Each row is a point on a tangle of strands that fork and nearly touch. The rows are in no order.
In the rows, 100 means zero.
Two points are linked if the straight distance between their rows is under 73.3. Some points are linked to none.
bevaf: [ 91 144 102  95 120  82 134 117 111 102 100  99  84 118 115 109  77  78
 101  94  48  82 121 128]
bama: [102  94  80  98 113  78  78 103 116 103 100 121  68  90 111 103  84  66
 131 115 103  85 164 105]
Nif: [ 91 100 104  90 112  81 145  95  98 101 111  86 103 101  98 124 101  69
 113 104 103  95  45 132]
Nizir: [101 116 124  90 105 115  89  97  64 111  84 102 106 130  86 115  85 118
  84  83  87 124  72 101]
nuso: [ 97 113 107 103  91  96  97 108 147  60 102  89 112  99  84  90 141  86
 116 110 109  88  98  94]
Zefu: [ 70 116  80  94  73 100  85  99 110 115 100  96 102  71 129  79 122 101
 119  96 154 115  85 105]
luk: [ 90  95 100 116  52 120 124 121  97  83 107  65 131 109 104  96 126 132
  98  99 126  99  56 103]
diput: [101 129 103  88 100  79 109 112 105 112  90  86 106  90 114  77 138  69
  96  90 127 139  70 105]
gabad: [ 87 106 122 109 104 107 133  78  92  98 108 100 106 107  89 129  84  98
 109  85  96  74  44 130]
Voz: [ 69  87  97 106  96 113 112  80 138  82 137  74 103 105  98 103 111  87
 128 105 104  37  90 108]
guzu: [ 97 103 117  86  93 108 119 107  91 103  88  64 118 137  96 102 109 127
  86 117  60 120  93 110]
kos: [ 88 117  80  85 109  97  72  92 104  82 115 110  93 128  98 125  95  99
 142 112 103  92 123  97]
vegu: [108 112 126 108  77  79 102 105  89 100  86 112  90  64 125 121  93 104
  97 106  90  71 137 116]
Gane: [ 86 112 120  97  88  64 113  78 120 104  89  88  92  70 126 103 115  75
 107  89 109  76  91 136]
mamu: [ 89 129 104  81 105 117  66 118  86 108  89 108  98 135  90  82  88 109
  99  77  97 132  75  96]
vutof: [ 96 117  95  83 111  76  81  83  91  91  98 112  83 128 105 131  91  91
 126 111  75  97 144 106]
lased: [120 131 108  92 120  68 103  87  69 105  91 107  84 123 108 145  74  85
 110  96  64  93 138 117]
dage: [ 78  98  95  93  78 124 105 103  77  98 105  72 119 147 101 113  96 151
 100 112  78 117  85 104]
nateg: [109 115 118  95 103  98  51  75 102  88  81 103 104 102  86 110 110 104
 113  88 133 114 102  91]
gitu: [ 75 110 124  93  93 112  93  47 108  93 101  85 107 127  93 119 103 119
 118  91 107  89  79 109]
naded: [ 94 132 114  79  91 107  36  99  80  92  82 124 100 117  93 105  93 108
 109  67 115 126  95  88]
tisa: [ 87  60 107 112  92 112 124  63 121  87 133  70 110 110  83 109 113 107
 111 115  96  48  83 109]
sazo: [ 79  98  94  72  80  76 115 121  84 124 100 110  81  93 131  95  87 112
  80 124  68 120 114 108]
vage: [122 103 108 126 113 100 127 126  92 104 101  99 105  68  97 103  98  74
  83  95 111  73  79 110]
torak: [106  99 121 116  80 118 103 113  68 118  82 117 105  98 108 102  72 144
  66  89  67  96 107  97]
Makog: [ 99 131 128 116 103 130  95  85  87 119  75  90 111 125  96  92  85 127
  80  67  89 101  86 108]
disi: [130 118  96 122 122 101 106 147  84  98  97 106 106  75 100 101  90  82
  95 109 104  88 113 100]
kon: [ 97  80 122 131  66 125 126  92  94  87  99 102 111  96  85  96  92 132
  79  65 101  78  46 109]
Vidi: [109 129  76  91 131  97  52 112 116  94  99 128  87 109  91  85  86  79
 123  85  92 102 150  90]
demab: [110  90  84 107 104 100  89 129 121 107  98 113  99  71 100  71 116  82
 100 118 115 100 132  85]
vuzi: [125  59  93  96 144  84 124 116 117 106 107 124  70  92  85  97  87  52
  80 122  75 106 122  85]
zes: [ 95 108 110 109  82 104  87  88 103 103  94 104  94  88 121 115  93 130
 101 115  83  69 159  96]
ran: [ 96 146  97  83  92  94  42 107 107  78  88 134  82 107 108  96  83 100
 116  72  92 100 145  89]
pitif: [ 82 115 107 105 117  93 122  88 115 115 103  99  84 115 110 105  85  93
 106 102  61  70 131 117]
nama: [ 72  93  83 113  91 135 104  87 131  87 126  74 106 101 111  96 102 114
 125 106 116  40 110  87]
nar: [119 144 108  82 129  77 117 116  91  87  94  99  86 129  95 128  87  72
  99 100  49 101 121 114]
Kasar: [ 58 119  98  92  80 110  81  77 120 112  98  87  99  95 128  74 107 121
 113  86 131 106  88 108]
gigek: [ 80  95  79 103  84 124 106 107  89 105 117  85 109 117 109 104  88 137
 116 121 102  98 100  97]
tuseb: [128  51  82 138 100 142 101 112 117  92 113  82 127  87  80  73 109 120
  94 106 119  72 118  76]
Pavo: [ 94 104 106  97  86  64 106  93 135  85  90 106  90  65 109  87 139  60
 114  93 125  86  97 121]
fogan: [113  45  75 105  74 114 113 121  93  71 118 112 113 112  69  98  98 143
  92 110  86 119  79  83]
dig: [105 108  75  84 147  68  85  99  97 116  92 101  74 106 111  93  84  41
 120  89 134 116 108 109]
Pobur: [100 115 130 117  92 121  84  73 104  73  91 116 106 112  79 129  90 131
 101  81  87  75  99  81]
lebip: [104 128  86  79 132  68  62  79  93  98  87 106  77 126  93  93  86  60
 128  72 120 120 109 111]
Tivu: [112  77 106 103 107  98  91  69  87 122  97 105 106  68  86  95 129  86
  97  98 146 127  76  89]
zafat: [110  69 108 108  77  90 102 103  90  90 107 112 107  70 102 126 112 119
  95 137  95  92 113  92]
tira: [ 88 125  78  99 100 107  89 120  90  95 108  96 104 104 108 110  90 105
 117 117 109  97 110 101]
vidov: [ 90  95 110  77  78  63 124 112 103 113  93  87  90  78 128  97 116  94
  78 125  81 122 112 111]
rez: [ 87 143 112  92  82  87  77 117 121  81  77 115  94  96 106  88 113  96
 100  81  98 109 100 107]
lan: [ 95  72  81  99  85 124  98 115 107  74 113 111 106 135  67  93  91 141
  98 100  69 120  84  84]
boma: [ 96  53  72 108  81 117 124 123  77 113 107  83 113 123 107  68  87 153
  75  97  93 133  75 108]
pufe: [119  84  96 119 117  90  84  92 119 104  91 121  95  56  95  88 112  69
 102  97 137  93 115  93]
monun: [111  98 114  73  91  59 157 110 108 108  99  73  97  80 124 104 131  64
  77 115  88 119  85 115]
rure: [101  73 108 113  85 117 111  83 120  81 110  79 122 107  81 100 120 125
 100 116  88  82  98  93]
Zutu: [125 104 118  71 121  55 130  99 117 104  89  82  89  98 110 108 118  56
  72 106  78 126  95 106]
naka: [103  58  92 112 104 112  96  76  79 117 109 109 108  89  82  98  99 112
  94 105 129 122  64  93]
Mefum: [ 90 136 106  90  80  95  64 128 111  92  86 144  78  88 111  84  84 106
  99  73  90 109 118  96]
venit: [102  89  96 102  98  89 146 113  85 109 115  80 113  78 109 111 127  63
 112 108 129 100  55 120]
Puda: [ 88  96  89  96  57 101 113 123 103  72 110  80 123  93 105 104 139 121
 109 125 116 112  76  97]
nur: [ 82 103 104 101  63 125  76  87 130  87 100 114  96  75 122  95  95 141
 101  97  94  76 134  78]
nulom: [127  66 102 109 100  93 115  88  85 132  96  99 109  61 102  82 138  85
  70 105 131 136  84  80]
Fenun: [ 98  99 111 115  79 123  95  89 140  62 101  83 125 101  82  86 131 112
 104  97 116  81  85  78]
mabov: [ 89 101  86 106 116 110 132 116 101 101 114 106  94 127  86  89  76 102
  89 102  56 103  88 104]
sol: [ 99  84  59  83 142 104  57  90  89 123 122 125  84 133  84 102  81  77
 136 105  87 112 155  79]
depef: [127  81  96  76 140  66 111 103 116 109 102  97  80  99  99  99 111  41
  82 122  92 127 115  88]
dumuf: [ 93  80  82  93  91 106 130 127  58 127 105  96  99 124 109  91  71 135
  72 114  65 132  81 100]
gazuk: [108  80 102 101  71  86 109 122  87  84 104  90 111  81 101 122 137 105
 104 139 106 111  96  98]
sufo: [ 90 114 112  92 103  79 101  81 106 121  84 108  81  83 121  93  93  83
  93  82 108  98  99 124]
Ribe: [101  92  95 100 111 123 115  97  94 120 101  69 114 139  98  84  93 137
  80 120  57 110 127  96]
bebu: [113  68 125  98 112  77 134  67 116 101  98  83  96 101  88 119 118  83
  91 129  63  85 121 108]
Gekeb: [ 97  98  90  76 109 100 104 115  59 138 100 105  89 111 123  92  69 114
  71 104  68 129 105  94]
mufof: [127  85 107 116  92  90 151 125  84 102 105  77 121  64 104 103 126  75
  85 110 111  89  69 106]
nulur: [110  88  92  97 144 109  83  79 112 106 104 103 100 118  73  96  99  80
 111 110  99 103 117  92]
punu: [104  97  80 108  94 118  79 131 102 100 108 118 102  77 109  94 100 114
 107 120 108  97 127  83]
zipo: [117 117 132 103  91  78 120 107  76  97  89  97  93  81 117 141  95  92
  90 103  88  81  98 121]
fek: [134  68 103 108 121 101 112 101  85 122  91  83 113  85  95  87 114  94
  68 124 100 124 109  83]
nite: [127  62 113 108 120  94 122  95 109 104 101  83 108  87  84 104 120  81
  85 135  91  95 119  93]
zozot: [ 90 137 133 116  78 121  93  99  90 109  78 100 104  99 114 110  84 126
  88  72 107  85  91 113]
fir: [103 116 103 109 105  91  89 104 132  77  99 104 103  73  91  83 129  64
 113  90 138  90 103  99]
nafu: [ 74 130 101 104  82 115  72  92 138  84  95 118  94  77 125  92  85 118
 115  75 113  67 125  90]
mubat: [115  94  87  52 111  38  78  79  63 109  94 109  60 110 118 105  73  56
 108  91 111 143 114 106]
loped: [134 121 107  90 144  89 111 124  77 114  92 104  97  95 100  96  83  61
  69  77 108 134  66  87]
Kebal: [ 57 104  90 105  71 120 101  84 124  95 115  69 111  92 128  84 111 117
 111  94 136  65  85 100]
meda: [118  95 101  99 122 109  65  81 108  84  94 109 115 103  62  97 118  97
 106 101 118 116  99  77]
fezu: [107 101  75  58 131  54  89 106  72 113 101 101  77 112 114 104  87  48
 114 105 122 136 102 106]
Niled: [ 94 118  80  92 107  77  89 103 100 122  91  98  92  72 126  74 121  69
 108  92 150 124  99 109]
vub: [135 119 113 106 131  99  98 113  55 124  83  96 105  89 102 105  82  81
  72  81 117 123  89  90]
sar: [103  95 104 119  95 129 103  97  94 116  99 102 107 116  90  88  78 146
  77  95  59  94 121  97]
beb: [ 75 147 109 107  83 119  79 114 136  69  92 111 101 101 106  92  99 115
 110  73 105  79  94  89]
viza: [118  53  76 132 100 125 123 132  98  87 122  99 111  90  79  97  97 112
  97 123  98  70 109  88]
besum: [116  42  82 109  73 111 106 113  84  98 111 118 109  85  89 106  99 140
  93 127  96 114  97  82]
zino: [ 87  99 115 109 107 122 112  66  85 116 110  74 114 111  98 117  95 119
 106  97 108  76  70 113]
Pibo: [107  80 116 132  62 131 121 107  81  92  92  80 131 106  91  96 106 139
  82  71 123  98  45 106]
nim: [ 93 101 120  97 104  90 107  73 130  95  97  87  95 107 100 103 114  99
 104 111  71  75 132 114]
zivu: [ 77 111  96  72  74  86  66  87 106  74 102 119  90 106 110 125 109 114
 128 105 112 110 104  93]
Tekul: [ 89  87  63 109 111 124 125 123 110  81 123 108 103 149  64  82  81 116
  97  96  54 105  81 101]
kuge: [118 128 108  87 117  87 105 129  90 108  85  99 107  97  93  81 117  63
  80  80 115 146  57  92]
Vak: [106 133 107  71 113  85  44  88  82  95  77 123  85 118  92  96  85  77
 114  57 114 128  91  99]
pugeg: [126 103  82 136 125 130 112 136  89  91 111 100 109 105  82  99  80 101
 101 111  95  74 115  93]
fumol: [ 88  87 119 126  94 116 105  73 117  99 102 120  96  79  87  94  89 111
  88  70 104  72  65 106]
giku: [108  55  85 123  99 126 116  94  81 119 106  91 114 102  86  77  85 132
  80  95 116 113  69 101]
Kebif: [ 91  96 124 120  66 122 101  88  84 113  90 111 102  78 115 110  79 146
  82  86 101  74 100 104]
sikes: [ 72 104 108  77  82 101  89  62 114  79 107 100 101 126  97 123 110 129
 115 114  88 101  97  93]
rukan: [100 104  61  99 135 100  65  98 107 108 112 130  78 106  95 104  77  66
 133 103 112  89 155  94]
Faf: [ 86  99 109 105 101  99  96  80 118 116  91 128  84  70 103  74  88  91
  94  73 115  99  81 110]
ritet: [110  69  66 103 137 120  73 100  98 101 127 114 102 121  73 110  91  95
 128 126  96 102 134  70]

A fork is a point with three links. Follow the links from the first point to the second and name the forks in between, in order.
nim, disi: kos
lan, gigek: fir, tira
fumol, Niled: fir
bama, mamu: rukan, naded
Zefu, nite: fir, tira, kos
nateg, zipo: rukan
Nif, nama: kos, tira, fir
tira, ritet: naded
punu, mubat: tira, naded
torak, Niled: tira, fir

A fork is a point with three links, a tip a point with one. Leave the first point through the second and follow the links. Name the first fork or tip that comes.
vutof, lased: vuzi
guzu, Ribe: naded
Kebif, torak: tira
monun, vidov: kos
lan, fogan: fir
fir, nuso: vub
kon, Pibo: mabov
vegu, zes: rukan
